Each row is a point on a tangle of strands that fork, close into loops and nearly touch. The rows are in no order.
Two points are linked if the straight distance between their rows is under 62.8. Some points are linked to none.
K_203: [ -3   7  -3  -9  14  16   0   9   2  -1  12  10  22 -18  16   1  11  12
  -7   2  12  16   4 -17  10  13  -7 -11 -17  -4  -4  15 -29  -7  -2]
K_307: [ -5  15  -2  25   3  12 -14   3  14  -5  -8   0 -24   0 -10  26  30  17
   9 -20 -16   1  -1   6  10 -30   0  20   6  12  -5  -2 -12 -17  -5]
K_61: [ -6  -6   6  -9  -8  -9   1 -18 -13  -9  12  -3   2  13   0  -7  -6 -11
   7   9  -2   3  -8  -3 -13   0 -13 -31  -8   2  -6  16   3 -18   3]
K_117: [  4   3   0   1   9 -13   7 -13   5 -20   2  16  -8  -1   0  -8 -16 -16
  22  16 -10  -1   6 -14 -20   2 -19 -29  -1   1 -14  29   5 -13   1]
K_629: [ 16 -10 -12   9  10   1   8  10 -16  11   4  12 -25  -6 -10   5  15  30
  27 -16   6   9  -1 -16  17   1 -27  10 -20   8   7  -2  -2  11  -6]
K_30: [ -3   8 -19   8  -9  -1 -10  25 -10 -10 -17  25   5  -2  25  20  -4  17
   0  -8  -7  21  -8  21  23 -12   6   8   5   1  28 -25  -5  -9   4]
K_98: [ -3 -16  24  19 -18  -3   0  14 -13  10  -7  -4   4   3  20   0  20  21
   0  -9 -11   9   5  26  20   7  21  30  -3 -17   9  -6   3   8  -6]
K_926: [ 12  -9 -10   2  10 -13 -13   1 -12  19  -6  -1  12 -12 -22  19  21  10
  15 -20   9   0 -16   9  -4   4   8  -7   5  26 -21  -3  -4  14  -9]
K_317: [  1   0   0 -17  29  -6  12 -22  26  17  -1   6  -8   5 -13 -19   3  13
  -3  -3   6  -5  -3 -36  -7  23  -7  -7  -7  -1 -11  20  -9  -9  -5]
K_58: [ -2  15 -15 -13  12   7   3  -7  13 -11   8  17   4   6  16  -1 -27  11
 -14  -2   1  19  -4   4  -1   1  -3   0  19   1  20 -22  -7   4  12]
K_724: [ -2   6 -17  -4  15   4  -2  -4  12  26  -2 -20  -2 -20 -14  -9 -24 -57
  -8  12  13   1   6 -11  14  -3  -5  14   1 -23  -5   3  -1  17   3]
K_668: [-10 -11   2   3 -31  -2   5 -12  -4 -10   1  -4  -7  16   7   8 -23 -26
  -8   8  14 -17  -6  -3   2 -13   5   2 -13   1  24   5   9   2   3]
K_530: [ 16  22  11   4  17   2  18   5   1 -10   4  17   9  -6   0  -2   2  25
  14  18 -33   8  12  11 -15   3 -19  -1  15   7 -24   4  -8  -3   1]
K_938: [  6  -1  -8 -12  19   0   1   0   7   7   7  18   2  22  11 -14  -3  28
 -20   5 -25  -5  20 -12 -10   7   2  13  23   2  -7  -9  -3 -11  -2]
K_85: [ 11  10 -15 -20  -3   8  -9   3  -5  21   6   0   3   7  12  -6 -10 -15
 -12  11 -14  18   7  21   0  -5  14  14  24 -13  -2 -36   5   3   7]
K_823: [-12  -2  14  11 -17  10   2  15 -18  -6  29 -38  14  17   2 -24  23  15
 -30   4   6   3  19  14 -25  18   5  17  -8  -2  16 -27   2 -13  -9]
K_518: [-28   7  -1 -18 -17   7   8   2  -4 -21  23  -4  14  14  19  -2  -8  -5
 -27  37  -4 -22   3   4 -12 -15  15  -4  -1   2   6   9  -2 -21  17]
K_217: [ 18   9  -8  -7  14  19 -17  16  12   8 -32  13 -12   6 -15  26  10   2
  11 -17  -8   6 -12  10  -2  -9  24  -3  29  -6  -3 -28   7  -4  -5]
K_649: [ -8 -20 -22  12 -18 -20 -20 -13  15   2   6 -20  12  -8  -4   7 -10 -22
 -11 -13  22   7 -24   3   1  -4  15 -17   4  15   3   9   5  13  -7]
K_285: [  0  12  -3  16   3 -25  -6 -22   5  22   1  -7  10 -23 -31 -10   1   6
  -3  -9  11 -11 -15   0  -6   5  -4   6  -6  29 -25   5  -4   4  20]
K_986: [  2   8 -11  -6 -10   0  -7  -1  -9  18  32 -11  17 -10  10   3  -6 -17
 -13  10   6   9   9  13   6 -12  -2   7  -3   3  -4  -6  -1  12  10]
K_390: [ 17   5 -13  -4   1   6  -9   9  21  20 -15  17 -16  -4  11   0 -19 -37
   9   3 -11  -4  12 -11  17   5  18   3  15 -34 -14  -1   1  -4  -2]
K_366: [ -5  10  18   7   5   4   8   1 -24 -16  -3   8  15   1  21   2  17  25
  16  11 -22  18   8  21  -8  -3 -19  -3   8   0 -10  10 -17  -8   2]
K_93: [  8  20  15   8  -6  -5   1   0  -7  11   0   1  12  -4  10   3  -4  -3
  19   8 -28  16  -2  28   8   4 -14  15   9  -2 -18  -4  -6  15  14]
K_978: [ 10  17   4 -13  20   6   0 -20  13  17   9   0  18  15 -26   3  -9   3
  -2  -7  -5  -6 -15   6 -25   1  13  10  17   7 -15 -16  -4   4   6]
K_149: [ 16  25 -25   9   7  13 -15  22  21  -4 -31  14 -10  -1   8  18  -7 -12
  18 -10  -7  15  -9   2   7 -15   8  -8  25 -13   3 -20  -5  -9   5]
K_943: [-22  -4  31 -13 -11   5  17   4 -21 -15 -14  13   4  16  31  -7  14   6
  -5  27  -4 -33  12   9   2  -4  19   2   7 -16   2   5  -4   1   3]
K_430: [  0   5  26  17  -8  -9  13 -12   2 -10 -23  -2 -15 -10   6  -5 -17  -8
  30   8 -17 -11   9  10   9   3 -27   3   0 -14  -8  26  10   8   8]
K_338: [-11  13 -17 -29   9  11  -3   4   3  -5  37 -10  30   0  16  -8   0   0
 -40  23  10  -4  20  -9 -10  -6   7   8   6 -11  -6   7 -10 -15  10]
K_605: [-14   2  -8 -17  23  -8  12 -17  17   1  34  -4  -3  18  -9 -14 -10   1
 -16  15   8   9  -1 -26 -11   2  -7 -23 -11  -9   9  11   4 -25   8]
K_335: [ 12   8  -8   6  33  20  -9  20  -7  18 -16  11 -15  -4 -25  21  35  15
  14 -18   1   1 -10  -5   5  -6   8  23   0   6  -4 -20 -17  -4 -15]
K_784: [  2 -19  -7 -16   6   3 -22   4  -4  12  15  -7  17 -10  -2   4  11 -28
 -11  -4  15  11   4  10  -5   7  19 -12   4   8 -18  -7   4  17  -9]
K_212: [  0  15   4  -6  35   4  21   4  40 -17   3   7  -2 -11  12  -2 -32 -14
 -17  14  11  14  -4 -20  -5  13  -6  -8  -5 -17  12   3   2  14   5]
K_3: [ -4  -9 -22   0   4  -9 -23  -4  10  17  -4 -10  20 -15  -1  17   6 -25
  -6 -19  18   7 -23   5   8   7  28 -13   6   5 -16  -1  -8  22  -8]
K_687: [-31   2  32  -9 -17  10  12   9 -25  -6  -8  -3   0  17  32  -7  22  -8
 -10  19  13 -27   3  17   2  -3  33   2   5  -8  14 -15   5  26  -2]
K_35: [ 10   6 -12  19  27   6 -24  15 -13   3  -9  -3 -15  -1 -24  37  41  12
  14 -18 -10  -3 -15  16  -4 -21   9  23   0  22 -20 -27  -5  -3 -17]
K_764: [ -3 -23   0 -11 -14  21  -4   0  12   7   2 -22   1   4 -15  -5  -7 -32
  -4   7  -6  10  15  16 -17  -4  22   2  19   1  -6 -10  32   9 -12]
K_306: [ -9 -12  29 -17  -7   8   6   0  -8  -9 -11   6   8  16  21 -15  12  22
 -17  12 -23 -12  21  19  -5   6  15  13  20 -16  -9  -1   4  -7 -10]
K_475: [  4 -12  15  19 -27  -6  -6   9  10  12 -28  -7 -12   0  10   9  13   1
  17 -15 -16   2   4  24  24   2  21  16  10 -25   2   0  13   5  -4]
K_967: [  4 -13  22  -2 -13   4   9  -3 -11  -4  -2  13  -9  18   4  -9  14  32
   3  -3 -20  -4  11  -3  -4   0  -4  15  -7  -7  14  10  -6 -24 -10]
K_54: [  7  12   5  13 -14   2   6  10  20 -22 -13  19  -1   2  13   7 -38 -12
   6   2  -8   1  -6   3  10  -9 -14  -1  -4  -8  20  -6  11   9  15]
K_305: [ 10   5 -16 -22   8  12  -8   8  12  17   2  12  -2   3  15  -8 -13 -26
 -18  18 -12  -2  19   0   7   0  26   4  22 -26 -16 -12   5  -8   0]
K_950: [ -4  16 -15   1   2   7   6   9   7 -11 -13  31   3  -2  18   3 -13  23
 -11 -10 -17  15  10  19   6   0  -4  10  15   0  31 -26 -19 -15   9]
K_609: [  5   2  -3 -15   9  11   0 -13  22   5   6  -2  -9  16 -10  -5 -24   2
  -1 -15  29  10 -29 -22   1   2  -6  -7  -8  -1  26 -11   3  13   6]
K_146: [  4  -7  -3 -28   7  10   5   8 -19  -7   9  24  -5  20  20  -8   3  28
 -23   6  -1 -11  22  -9  -5   8   7   4   5   3  13 -15  -5 -18  -4]
K_498: [  0  -4  -3 -10   8  17   6  20 -18  -9  -6  33  -5  -6  22  13  -8 -14
  12  11  16 -10   8 -22  19  -2  -4 -15 -17  -1  11   1 -11  10  -8]
K_477: [ -4 -27 -13 -10 -24  -2   1  -6 -19   9  21 -20  -5  -4 -12 -11   7  -9
 -21  -1  29 -15  14  -7   8  -1   9  -8 -16  14   9   1  19  -2   3]
K_493: [-11  -7   9 -14   5  -4  11  -3  -7  -1   9  -5  11  27  15 -24   2  26
 -37  14 -28 -13  22  14  -9   7  -1  17  24 -11 -11 -11  -3  -6  -1]
K_810: [ -4  -9  11  -6   2  -5   7 -10 -18 -12  -8   4 -13  21  -4  -3  10  14
  32   7 -16  14 -16   4  -5  -1 -22 -32   1  -3  -2  12   1 -20  -6]
K_608: [ -1  26 -13   0  14   6 -17   4  -2  21  31 -20  19   2  -3   9   1   5
 -25  -6  11  21  -5  11 -17   5  10   8   7   7   8 -30 -19  10   4]
K_120: [ -2  -5  -1  19 -19 -33 -13 -17  -6   9   4 -14  15 -16 -15 -10  15  10
  -2 -17   2  -2 -16   8  -6   3   0  -9   1  27 -27  17  -3  -3   6]
K_91: [  9  15   3  -6   9  -5   5  -3  15  -8   2  16  -2   0  11  -6 -19  -1
   5  20 -26  -3  18  -5 -12   0 -11   0  10   2 -20  22   2  -6   4]
K_41: [ -9  13  20  13 -11   7  15   7   4 -15 -26  15   0  12  24  -1 -24  15
  10  -1  -8   0  -7  16  27  -6 -10  13   2 -16  28 -15   9  12  15]
K_665: [  5   9   1   1  12   6  19   1  19 -27   3  21  -6   3  12  -3 -44 -21
  -6  19   6   0   2 -14  -7  -2  -8  -4   0 -10  15  -5  10  12   9]
K_669: [  1  -6  12   7  -6   1  -5  -9 -11  -8 -16  -6  -3   9  -3  14  12  12
  24  -7  -8  11 -19   9 -13  -9  -7 -13  11  10  -7  17  -4  -3  -6]
K_621: [ -3 -10  -6   2   0 -11 -17  -7  -6   3  -2   2   7 -24  -6 -20  27  11
  -5 -13  24   3   1 -21   6  12  -3 -21  -8  11 -17  18 -19 -12  -1]
K_547: [  6  -7  -6   1  12  -1   9  -8   0   6 -13  11 -23 -25  -5 -10 -12  -5
  13   0  18  -2   8 -27  19  17 -22  -8 -12   2  -5  16  -5  11   3]
K_207: [ 13   2 -12   8  18  -2 -20  17 -11  13 -22  -3   2  -5 -23  37  23   2
  27 -21  -6  -7 -26  17   3 -13   6   1   8  15 -20 -17   7   8  -7]
K_429: [-12 -14 -13   5 -22 -13 -13  -4  -7  -5  21 -33  19   5  10  16   0  -4
 -14  -5  13  10 -23  14  -3  -9  12 -21  -8  10  12   3   5   8   0]
K_890: [ -5 -22  15  21 -25 -11   0  -4   0  -4 -25 -11  -7   3  10   6  -3   2
  16 -16  -1  -7  -9  12  26  -4   2   9   3 -12   8  19  15  14  -6]
K_105: [ -6 -17  12   5 -31  -4   0  -4  -8 -18 -25  10 -19   2   6   4  -6 -10
   7   5  -4 -29  11  -3   6  -7   6  -6  -2   0   9  32   7 -20  -7]
K_309: [  1 -11  14  27 -13 -26  -5 -11 -14  14   0 -19  14  -3 -22  -6  27  19
   7 -17  -7 -10 -14  15 -11  14   2  15  -5  20 -18   4 -11   3 -10]
K_29: [ -4  15  20  32  -8   2  -6   4  20   1 -22  -4  -4   4 -11  14  19  23
  10 -16 -22   6  -7  13  10 -13   4  28  10  -4   6   6 -13 -14  -7]
K_620: [  6 -18   7  10 -29  -2 -10 -11  27  11  -9   7 -19  -4 -14  -9   0  14
  -9 -24   0  -2   5   0  -3   6  22  13   0   9  12  16  14 -13  -4]
K_87: [ 19  -6  -8 -10   5  13 -12  13   4  23 -19  15 -17  -7   7   9   6 -10
   8  -5   1   7  11  -8  28   4  10   5   4 -18  -1  -2  -4  -4  -9]
K_971: [ -5   0  -7 -27 -11  21  17  17 -14   4  17 -22   6   9  -8  -2   9 -18
 -21  32  21 -37  27 -17  -8 -16  16   1   2  -3  18  -4  12  -1  -1]
K_506: [  6 -11 -17  -2  27   2 -13   5 -17   4 -18   3 -14  -3 -17  20   5   1
  34 -14  23   9 -33 -19   6  11 -18 -27   1  11  -5   5  -7  24 -13]
K_840: [ 15   9  -4  40  -1  -6   4  15  27 -34 -25  -3 -34 -30 -13  13  -6 -10
  23  -7  -1  -1   3  -5  18 -18 -30  -4  -3   2   2   8  20  16   1]
K_507: [ -9   7   2   2 -18   2   5  20 -20  -4 -26  15   3   7  30  11 -17   2
   4   1 -13   1  -9  27  25  -4   4  11   5 -13  25 -32   2  10  12]
K_672: [  9  -1  21  31 -15  -5  -7  15  -4  12 -12  -3   0   5  -2  -1  28  24
   2 -14 -24  10  -4  19   3   4  14  39   6   4   5 -11 -14  -9 -11]
K_868: [-28   8   4 -15 -15 -11  19  -2  -2 -19  21 -18   7  11   3 -16   3 -21
 -17  44  -2 -38  11  -7 -14 -23  -3  -4 -13  -6   5  26   9 -27  17]
K_940: [-15 -25  13  15 -26 -14   4  -8  -8 -11 -10 -21   1  15  15   3 -19 -20
   3  -5  10 -15 -23  10  22 -10   5  -1  -8 -12  15   6  14  17  -1]
K_864: [  1 -25   6 -16 -10   9 -15   8 -14   2   2 -12   4  -1   0  -4   9 -26
   5  -1  -2  10  16  20 -17   5  13 -14   5  11 -25 -12  26  15 -18]
K_329: [  7  27  -7  -4  22   0  -3  -2  32  -2   0  -7   0   0 -11  -5 -39 -43
   3  12 -10   6  -4  -3 -13 -11 -11   9  19 -20  -7 -19  11  20   9]
K_563: [  9  16 -12  -1  -1 -10  -7  -6  -1  24  26 -27  21  -2 -15   8   2  -8
  -1 -12   3  15 -12  16  -7  -5   0  13   1  13 -10 -18  -1  18  10]
K_209: [ 16  26   8   1  12   7   0  -4   8  14 -13  12  12   6 -27  15  -4  12
  18 -15 -13  -7 -23  15 -10   3   3  11  12  10 -19 -18  -4  -1  10]
K_110: [  0   8   5 -12  47  -2  15 -14  27  19  -6  10   7   8 -22   0  -8  12
   0   0  -3 -22 -10 -23 -16  19   1  -5   3  -1 -31  15 -11  -4   2]
K_118: [  4 -13  -2 -15  -7  13  -2  13  -4  12  17   8  -4  12   5 -13   5  11
 -28  -4  -5  10  23  12  -7  13  29  19   1  -1  16 -37  12   0 -12]
K_163: [  4   3   3 -10  18   6 -11 -10   0  17   6   3  17   0 -19   7  13   2
  -2 -11  12   1 -19  -2 -19  11  12  -5   4  16 -18  -5 -20   5  -6]
K_155: [ 10  -2   8  16   1   0   9  -7  -1   8  -3   6 -17   9 -24 -11  21  32
  15  -9 -17  -3   4 -13  -9   5 -18  21  -2  13   2   7 -10 -19  -8]
K_987: [ -5 -21   8 -16 -26   6   6  -5 -19   7  20 -25   4   2  -5 -16  19   0
 -15   0   8  -4  19  12  -9  -1   5   2 -11   2  -1  -4  19   3  -2]
K_438: [ -3   6   3   3 -13  -9  13 -17 -11   5  20 -24   6  -3   0   0 -14 -16
   4   9   0   6  -6  16   1  -9 -24   1  -5   2   1   4   8  16  14]
K_166: [  6 -15  13 -17 -13   9   8   4 -25  -2  19   4  -4  24   9 -17  10  29
 -19  -4  -5  -5  20  -3 -15  15  10  15  -7   2  18 -29   6 -11 -13]
K_254: [  6  17 -10   9   8  -5   2  -5  15  -4  12  -7   6 -23  -2  -3 -31 -51
   1  14   4   9   7   0   1  -9 -13   6   2 -11  -7  -3   2  20  11]
K_345: [ -1  10  -7  -3   4  -5  -5 -12   5  11  27  -2  17 -23   1 -10  10   2
 -11  -4  16  10   2 -12   0  10  -9  -7 -15   4 -18  15 -22   1   6]
K_745: [ -4   9   0  34   0  -3   9  -4  19 -26 -21 -12 -34 -16 -17  14  12  11
  30 -11 -10  -2 -11  10   6 -24 -35  -6  -3  17  -6  12  12   6   5]
K_701: [ -3   9 -11 -22   2  13   4  -1 -12  10  39 -20  16  -8   0  -8  11  -2
 -26  15  22 -12  20 -11  -4  -5 -10   3 -15 -12   4   6  -9  -9   6]
K_383: [ 13  -8   7  -6  28  21   2   4  -5  27 -22   7   1  -6 -37  14  25   9
   9 -22   9 -14 -11  -9  -4  13  25  13  -1   4 -12 -16 -13  -9 -18]
K_645: [ -7  11  13 -21  22  13  16   2  21  13 -12   0  12  -1   0  -4   6  16
 -16   3 -24   9  -1 -24   7  29  -9   0 -17   3 -16   7 -25  -7 -15]
K_363: [-10 -13  -6 -11 -22  -2 -16   0 -16 -13  23  -3  21   6  14   1  13   2
 -21   1  19   3  -2   5 -13  -3  15 -23 -15   7   2   4   3 -13  -1]
K_771: [ -9   2  -3 -16 -15  -4  16  -8   1   0  31 -17   4   1  -8 -16   0  -6
 -24  25   6 -24  22 -11  -4 -15  -5  10 -16  -2  10  20   7 -21  15]
K_443: [ 10  27   0  14   8   0   2   3  40 -10  -6  20  -5  -2  -9   3 -15  20
   1 -11 -11  10  -2  -8  -3  -3  -4  14   9   0  13  -3  -4  -9   9]
K_797: [ -3   9  -7   8   6   9 -11  11   7 -18   7  20  21 -24  15  11  15  12
   2   6   2  19   6  -1   0 -15   0  -9   0  10  -5  24 -21 -20   0]
K_866: [ 11  12  12   6   1 -14  20 -14  14   0  11  12  -8  -1 -14 -21  -3  24
   8  -1 -16   3   6  -7 -14  13 -21  14 -10   7   0  14  -1  -9   7]
K_600: [ 12   0   0  -2  -1  14 -14   9  32  15 -21   9  -1   2 -17  12   2 -11
   8 -16  -1   1  -2   4 -11   6  45  -8  17  -1 -15 -14  10  -3 -10]
K_94: [  7 -10  -8  -4  -7   8  -9   0 -18   1   3   4  -3   7   6  11 -27 -39
  -4   0  13  -8  -3  -4   6 -10   9   0  -1  -5   7 -10   7  19  -6]
K_49: [-32   6  23  -1  -8 -14  24 -16  -8 -12  15 -16   8  13   7 -21   6  -4
  -2  30   2 -18  -3   3   1  -8  -2  -6 -19 -23   6  23   6 -18  19]
K_39: [  0  24  -7  -2  26   9   1   1  42  -3  -4  16   5  -6  10   0 -27  -4
  -6   2  -3  17  -7 -10  -1   3   5  -2  11 -10   0  -4  -9   5  11]
K_583: [-11 -27 -20   8  -3 -16 -20 -18   1   2 -12 -10  -6 -14  -2  -4 -13 -22
 -11 -10  33  -1 -13 -21  13   9   1 -18   0   5   0  15   0  12  -1]
K_514: [ -4  -4  16   2  11  -4 -12  19 -42 -10 -14  -3  10   0  18  13  39  24
  13   3 -18  16   6  26  -2  -8  -8   9   0   4  -1   0 -11  -1 -12]
K_24: [  1  -5  -8 -22  -4  19   6   1 -14  13  13  -7  -3   6   3   5 -14 -32
 -17  22  17 -20  18 -13  13 -14   9   7  -4  -5  13 -12   7  13   1]
K_964: [-17   3  21 -10 -17   4   6  10 -25   1 -11   5   0  17  28   4  -8 -19
  -1  16  -7 -17  -1  26  15  -6  19  10   5  -9  16 -22   6  21   8]
K_47: [  2   9  -2  12   3 -15  12 -12   0 -12  13 -10   5  -9  -9  -3 -17 -18
  15   4   2  15 -15   6 -15   4 -31 -27  -9  12 -15   1  11  22  15]
K_911: [  7 -17  -3 -10 -12  -7 -14   4 -15 -10  22   6  11  -9   7  -7  29  15
 -13 -12  22   0  10 -10  -5  10   4 -15 -17   3  -8   5  -4 -16 -12]
K_81: [ 12  14 -22  20  -5   5  -9  31   4  -8 -24  17  -6  -4  24  26   0  -6
  17  -5 -13  17  -5  14  28 -26  -5   6   3 -10  14 -18   3  -4   3]
K_716: [  3   7  -4  27  -7   6   4  17   3 -34 -14  20 -11 -19  10  26 -11 -16
  20  12  -9  -2  14  -3  12 -25 -16  -6  -8   4   3  18   0  -1   1]
K_185: [  1 -14  17  22 -20 -28  -1  -6 -32   9  22 -31  12   2  -3 -25  34  23
   2 -14  -5  -4  -1  12  -2  21 -10  13 -15   7 -11  -1  -8   1  -7]
K_188: [  1 -14   0  -6 -11  12  -6  -7  39  14  -1  -1  -8   6 -21  -5  -6  -3
 -11 -17   4   6  -3   0 -10   4  37  10  10   3  -1  -7  18   0  -6]
K_343: [ -2  -4   6   4 -11   6   3  -1  13 -21 -22  17 -17  10  14  11 -21   6
  11   1  -6  -5   2 -13   4 -14   0  -2   1  -3  24  26   5 -23   0]
K_178: [ -8  15  13 -14  44   6  23  -2  35  22 -12  -2  13   3 -12   4 -14   9
 -17   5 -20  -5  -9 -18   1  24  -4   4  -7  -4 -20  -1 -14   7  -2]
K_590: [  3 -14 -16  24  -5 -23  -6  -4 -14 -14 -22  -7  -8 -13  -6   5 -10  -2
  30 -14  -1  -3 -17  -6  14  -2 -29 -19   7  21 -10  11   9  15  -4]
K_928: [ -6  -4  -3 -22  28  -8  15 -27  23  30   5 -22 -16   1 -23 -21  -7  -7
 -12   3  15 -11   0 -34  -9  10  -9   4  -3  -2  -3  17   6   1   5]
K_512: [-11 -23  -6 -14 -11   1  -3 -15  -9 -16   9  -9  -6   7  -8 -12 -12 -39
 -15  19  16 -24   9 -16 -16  -9  10 -15   0  -4  -2  19  12 -13 -11]
K_832: [ 15  -1 -19   2  11  -7 -20  12  -2   3 -14  -1   6  -2 -13  18 -10  -8
  27 -19  13   7 -38  -4  10   0 -14 -13   9  14  -7 -16  -1  32  -7]
K_224: [-13  -7  26   7   9  -3   8 -17 -22   7  19 -15   6  22  11 -20  17  23
   0  -1  14   7  -4  21  -9   3  12  17  10 -25  11  -8  -9  10   8]
K_768: [ -6 -17  -8 -10 -10   4  -9 -17  10   1   4 -20  -3   6 -14  -4 -11 -32
 -11  11   6   2   0   1 -22  -7  11  -3  16   1   1  15   8  -1  -6]
K_484: [ 10  -8  -5 -13  17  17  -4  14  -7   5 -10  23 -14  -2  14  17  -1   5
   7  -6  15  17  -4 -17  24   0  -2  -3  -2  -2  18  -3 -11   8  -9]
K_969: [  3   1  -1  -6  -1   4  22   2 -23 -18  -1  33 -14   7   8   4 -23 -21
  17  16   3 -21  10 -26  -4  -4 -12 -17 -13   2   5   1   1   8  -4]
K_676: [  1  -3 -11 -15  15   4   7 -12  15  32   4 -30  -9 -17 -25 -17  -4 -29
 -16   9  17   0  11 -14   2   0  -5  18   5 -10   5  11   5  10   9]
K_191: [  5 -17   2  -1 -17 -15 -21  22 -33 -13  11  -6  22  -2  22  12  31  20
 -13  -5  -4   4  12  15  -5   8  17   2 -20  10   3 -12  11   3 -12]
K_13: [ 15 -15  13   4 -21   7  -7  17   0 -10  -1  15   4   1   1  -7  33  26
 -10  -9 -13  -1  23  -5  -8   3  11  23   0   4   2   1  -6 -26 -16]
K_182: [-23  -9  29   1   6 -11  18 -19 -19  -3  20  -4   2  20  13 -25  14  11
  10  12  11 -11  -2  12   0   1   9  -6  -2 -36   5  10   0  -8  12]
K_367: [-20  15 -15 -17   5   8   2  -4  -3 -18  29   2  20   9  21  -7 -13  12
 -29  19  -1   0   9   4 -18  -6   5 -15   4   2   7   0 -12 -22  10]
K_53: [ -4  10   5  -7   3 -14  -2  -3 -13 -15  32   2  16  19 -10 -19  24  23
  -4   2 -12  11   2  -9 -20  13 -11 -23  -9   0 -12   1 -15 -43   1]
K_747: [ -2   8  -5 -10   8  -7  -9  -4  31  13   3   7  -8 -24   3 -13 -10 -19
 -14   4   2  -8  16 -12  13   8   8  17  -4 -10 -14  24  -5  -9   9]
K_281: [  5   9   1   9 -10 -12 -12  -9  39   8 -11  10  -9  -5 -13   0 -14   9
   1 -20   0   1  -8  -7   0   3   6  20  -3   5  12  16   1 -11   9]
K_421: [ -3  13  -1  19  -3   6  -5  14   5 -24  -8  15  15 -17  18  22  -4  -2
  15  13 -16  16   7  14   4 -19 -12  -8   6   6  -2  19  -9 -11   5]
K_690: [ 10 -31  -5   3 -17 -13 -16  17 -16  -4  -5  -2  11 -16   7   8  29  15
  -2 -15  -6   4  11  15   6   1  13   4  -5  18 -12   4  12  -1 -16]
K_89: [ 15  14   0   1   0  -9  -3 -15  13  23  10  11   0 -10 -21 -13   1  10
   4  -8  -7  -9   6  -3 -10  11  -2  18   2  13 -22   8  -9  -3   4]
K_836: [  3   5  10  -8  26  15  32   0  23   0 -14   9  -6 -14  -6  -1  -1  14
   2   3  -6  16  -7 -26   9  29 -22 -11 -22  -4   0   8 -14  11 -10]
K_794: [ -6 -21  -4  -1 -17  -7 -12  -5 -13 -17  -9  16 -15  -9   5  -7 -16 -27
  -1   3  17 -28  12 -18   0  -3   8 -11  -4   1  -4  27   3  -8 -10]
K_740: [  1   0   2   9 -20  -6  -5   1  -5   0  16   3  14   4  12   0   0  20
  -3  -5  -6  13  -4  10   0   2   7  10  -8   7  12   1 -10  -3   3]
K_979: [ 11  -7  -3   3   4  -5  17 -13  -8 -10  -6  16 -34  -3  -8 -14 -29 -18
  23   6  13 -17   8 -27   2   9 -28 -14 -15  -2   6  11  16   6   3]
K_176: [ -4   0  15  15 -21 -12  -2   2 -29   0  37 -40  14  13   8 -14  27  17
 -16  -2   4   0   6  15 -11  11  -5   6 -24   0   5 -12  -4 -10  -4]
K_535: [  3  12  -2  30 -14   0   0  12  15 -18 -27   2 -30 -17   1  21  -5  -6
  23  -9 -16  -5  17   4  27 -20 -18   8  -1  -5   5  16   8  -7   4]
K_59: [  5  -4 -11  30  -3 -27   6  -7 -10 -26  -8   4  -5 -24  -4  -7 -27 -22
  23   0   8   3 -10  -6   0   2 -31 -27 -11  12 -14  14  10  20   6]
K_77: [-12  13 -13  -9  10   6  -6  -8 -12   8  16 -17   8  19  -3  -4  -7  21
 -28 -11   4  17  -7  15 -30   9   9  -4  15  10  22 -37 -10   1  -3]
K_652: [ 12   1  -5   5  19  -2  28   1   1 -19  12  28 -19 -13 -12  -9  17  20
  18  21  -7   6  13 -19  -3   2 -25 -25 -18  -4  -6  16   4 -23   0]
K_259: [  3   3   8   1  26   9  18   3  31  -5 -35   8 -22 -22 -14  -2 -15  -8
  15  -8   7   3 -11 -32  15  22 -27 -12 -14  -6   1  15  -4  16  -7]
K_184: [ -9  10 -11 -12  -6  14  16  -3 -18   3  25 -20  -1  21   0   4 -12   1
 -14  18  17  -8   5  -9  -7 -13  -3 -15  -9  -1  32 -12  13  -5  12]
K_468: [  4 -10  13   1  -2 -21  -8  22 -50 -11  -5  -9  17   3  33  21  26  24
   6   8 -10  -2   3  19   9  -1   4   3 -19   3   8  -6   3  12  -4]
K_408: [ -2   7   3  19   3   6   6   0   4 -17 -19  -4 -18   8 -17  17  15  19
  33 -13 -14   9 -31   0  -3 -15 -30 -10   0  10   0   7   3   0   1]
K_165: [-20  -9   3  -8 -13  15   1  14 -15  -4  13 -23  12  11   5 -15   8  20
 -34   2   1   7  30  26 -22   7  27  16  -4   2  26 -39  15   1  -9]
K_432: [ -4  22 -14  -6  -6   3  -1   3   5  -2   0   7   8   1  19  -4 -30 -15
 -11   8  -9  13  -1  27  10  -8  -2   7  17 -13  13 -31   5   8  24]
K_211: [ 20  12   0  -7   5   5 -12  -1  11   6 -14   9  -2   9 -21   8 -16  -6
  24 -18  -2   3 -27   0  -2   0  -9  -1  10   5  -4 -13   8  20   6]
K_358: [  2 -19 -19   7   3 -20  -8  -9 -18   5  -5  -3 -10  -8 -17   3   8  12
  24 -17  18   2 -26 -15   8   9 -16 -34   0  25  -7  10   3   4  -5]
K_802: [  3   0  -4  -1  14   3 -17   1  19  17 -34  -1  -6 -12 -11   9 -15 -31
  15 -21  13   2 -24 -18  20  14   0 -13   4 -10 -13  -2 -10  20  -6]
K_533: [-10 -32 -13  -4  -5  -2  -1 -19  -8  18   7 -28 -17 -11 -13 -16  -1 -16
 -16  -3  40  -5  -1 -25  16   8   2 -22 -11   2   6  10   8   6   0]

A tip is a point with one link. Name the tips that can be reached along the links from each point below, in the order of the rows.
K_535 | K_987, K_343, K_690
K_836 | K_329, K_13
K_590 | K_383, K_77
K_940 | K_307, K_971
K_338 | K_224

A fork is a point with three links, a tip a point with one. Leave the first point through the second and follow the links. Name the first fork or tip that comes.
K_506, K_832 | K_383
K_13, K_967 | K_507
K_429, K_363 | K_690
K_979, K_547 | K_329
K_971, K_24 | K_307
K_514, K_366 | K_649
K_178, K_645 | K_58
